Each row is a point on a landscape with many valleys, with its height.
From any point a ball rolls to the lowest of the 3 points nearest to it. It stops when none of these is lower. Distance is the straight distance between rows; heights are no part of it.
sagis height 47.9: [69 134 126 114 130 164 157 183 149 117 71 115 116 140 77]
zuda height 52.5: [140 118 135 120 143 118 110 123 127 121 151 126 146 121 127]
Zegen height 37.0: [136 174 103 121 89 164 146 153 73 141 151 145 77 163 108]
mub height 6.0: [90 159 114 101 126 164 153 171 122 122 117 136 106 142 79]
lemu height 51.0: [63 133 124 100 129 162 159 197 149 133 53 132 96 144 84]
tela height 24.8: [78 114 140 131 130 130 135 167 159 81 89 96 155 141 92]
lif height 21.0: [116 110 157 128 154 105 116 135 169 96 98 106 176 123 134]
dilus height 38.4: [167 113 117 133 129 109 107 99 109 145 155 137 123 116 165]
zopiz height 35.4: [173 102 95 166 94 114 122 50 111 163 133 164 95 122 208]
bafi height 42.9: [143 133 117 126 116 133 110 130 96 128 166 124 122 136 118]
Sir height 50.9: [73 126 129 138 115 146 152 199 170 98 64 94 123 142 88]
leret height 34.5: [177 113 115 146 128 105 117 77 121 159 146 149 115 107 186]
kenav height 38.8: [130 186 99 101 92 170 152 162 82 148 141 162 72 163 103]
gep height 60.2: [131 114 150 123 151 107 110 119 145 115 131 119 162 117 136]
buno height 26.2: [124 109 156 123 149 105 117 117 158 105 116 115 174 116 135]
soki height 20.8: [163 123 116 136 110 116 102 112 95 132 164 133 121 141 146]
vige height 20.2: [102 108 156 140 137 111 118 149 167 85 94 97 176 134 121]
kor height 20.4: [98 117 142 124 137 129 126 149 143 97 114 108 157 129 98]
famog height 38.3: [106 170 113 107 119 160 149 164 104 130 136 136 97 147 81]
zano height 35.8: [163 107 136 133 144 104 113 91 135 148 146 136 135 104 162]
raso height 53.9: [133 117 169 150 166 82 141 89 197 133 92 112 174 92 167]
Lidu height 22.5: [101 109 148 136 137 121 120 162 159 86 88 97 167 143 107]
Lud height 15.3: [80 125 135 123 129 144 144 168 149 100 98 106 137 139 86]
Sar height 38.0: [162 115 123 134 140 111 107 99 120 144 151 137 132 115 157]
zov height 14.8: [100 116 147 131 136 128 124 155 154 90 107 103 162 135 107]
neta height 31.3: [157 118 132 155 147 105 137 70 159 164 133 136 128 81 180]
Lemi height 39.4: [131 138 124 121 130 136 126 138 106 116 157 120 131 135 102]
bigas height 18.5: [109 110 149 130 142 116 114 145 159 93 102 104 176 137 118]
vep height 33.0: [119 130 130 121 131 138 124 144 119 112 144 119 134 132 101]
nem height 38.6: [143 116 152 145 165 97 136 76 171 150 125 125 152 82 163]
sez height 35.6: [149 159 107 133 83 151 134 135 66 131 163 137 91 161 117]
Vap height 56.4: [129 116 170 140 160 89 128 107 186 122 85 113 173 105 160]
Giliz height 41.8: [122 157 112 115 113 157 134 147 92 131 156 134 108 146 94]
zatu height 26.1: [174 110 110 160 123 102 127 65 135 169 141 148 105 95 195]
budu height 32.6: [117 146 121 116 122 147 129 145 108 121 153 122 118 140 91]
nir height 22.7: [88 141 130 113 128 151 141 163 133 105 118 120 127 141 82]
Fumap height 39.8: [123 105 166 133 154 98 121 126 180 105 89 109 189 115 146]
Buguv height 38.2: [77 152 120 103 130 168 158 176 131 130 98 134 103 143 75]
lezav height 24.0: [175 113 111 143 96 117 101 93 79 144 157 144 110 144 170]
suk height 30.1: [97 169 116 91 127 173 155 181 111 141 116 154 81 141 89]
pume height 38.1: [156 113 135 124 138 107 109 106 123 140 143 132 140 111 159]
funi height 21.9: [153 113 139 125 154 100 115 98 140 144 139 132 142 105 159]
ladu height 20.1: [88 124 133 124 134 142 133 159 145 90 112 107 152 138 89]
Libu height 55.3: [146 120 131 124 129 122 110 123 112 126 160 125 138 130 118]
zape height 47.0: [135 114 154 130 169 94 123 99 163 134 119 123 164 100 158]
defa height 26.3: [166 119 110 143 94 123 104 103 73 138 162 136 109 148 154]
molid height 47.1: [123 118 148 120 146 118 112 128 136 111 134 118 153 124 123]
leda height 20.3: [89 157 118 89 129 170 154 182 126 141 100 149 90 145 88]
rore height 31.0: [104 143 121 113 129 151 134 146 116 117 146 124 121 135 95]
gavab height 33.4: [154 146 105 140 81 139 118 116 62 128 164 138 100 163 127]
gaf height 19.2: [112 173 107 93 117 174 152 175 96 144 123 154 77 146 92]
fusif height 42.4: [127 164 110 119 105 159 136 146 90 129 158 135 95 148 100]
Sulun height 85.0: [140 110 144 123 155 106 115 107 150 130 134 125 162 110 144]
febu height 27.7: [160 132 108 132 101 132 111 116 78 131 168 131 111 147 135]
pezet height 28.3: [100 132 130 121 134 145 131 150 124 104 134 115 140 139 88]
nevun height 35.3: [150 114 140 141 154 99 130 82 158 160 136 134 136 84 169]
fibiv height 43.2: [115 166 111 111 113 163 148 160 97 130 144 136 96 146 93]
kudep height 49.5: [67 136 127 121 121 157 160 189 154 115 67 109 118 139 77]
viv height 40.8: [179 111 105 146 108 104 109 78 104 152 149 154 104 124 178]
fuba height 8.5: [176 104 101 166 104 109 129 58 127 171 140 157 97 108 201]
dovun height 37.4: [114 124 134 118 140 133 119 137 125 111 144 121 148 131 108]
gik height 13.3: [174 110 100 157 96 114 110 69 92 157 138 161 104 133 196]
borup height 42.3: [143 114 148 127 159 103 123 86 157 147 127 129 147 96 162]
daf height 51.3: [64 130 124 123 121 152 157 201 164 114 55 113 108 142 83]
bop height 31.9: [171 113 126 140 139 97 119 82 142 155 150 139 127 90 174]
Kob height 28.6: [169 113 120 157 129 108 133 66 141 168 145 142 116 87 187]
Metu height 49.4: [131 116 167 136 160 96 131 96 180 134 102 119 172 97 163]
vufe height 6.8: [137 145 119 122 108 141 122 136 94 129 167 128 117 141 111]
tik height 29.8: [157 133 107 142 87 129 110 111 66 131 162 140 105 155 147]

Where does a ball stop that starts at each point below?
fibiv => mub
dilus => funi
lif => zov
Giliz => Lud
dovun => Lud
gavab => soki
vep => Lud
nem => fuba
Metu => funi
fusif => soki
Sar => funi

Call two points neighbours if one is among the 3 nearest of the other. Go from one point of each pair to the other, from neighbour to neighbour, staying as low as possible. Name the highest point that can't be avoided.
zov, Lud => ladu
mub, soki => kenav
vufe, Lud => Lemi
fuba, funi => zano
mub, gaf => suk
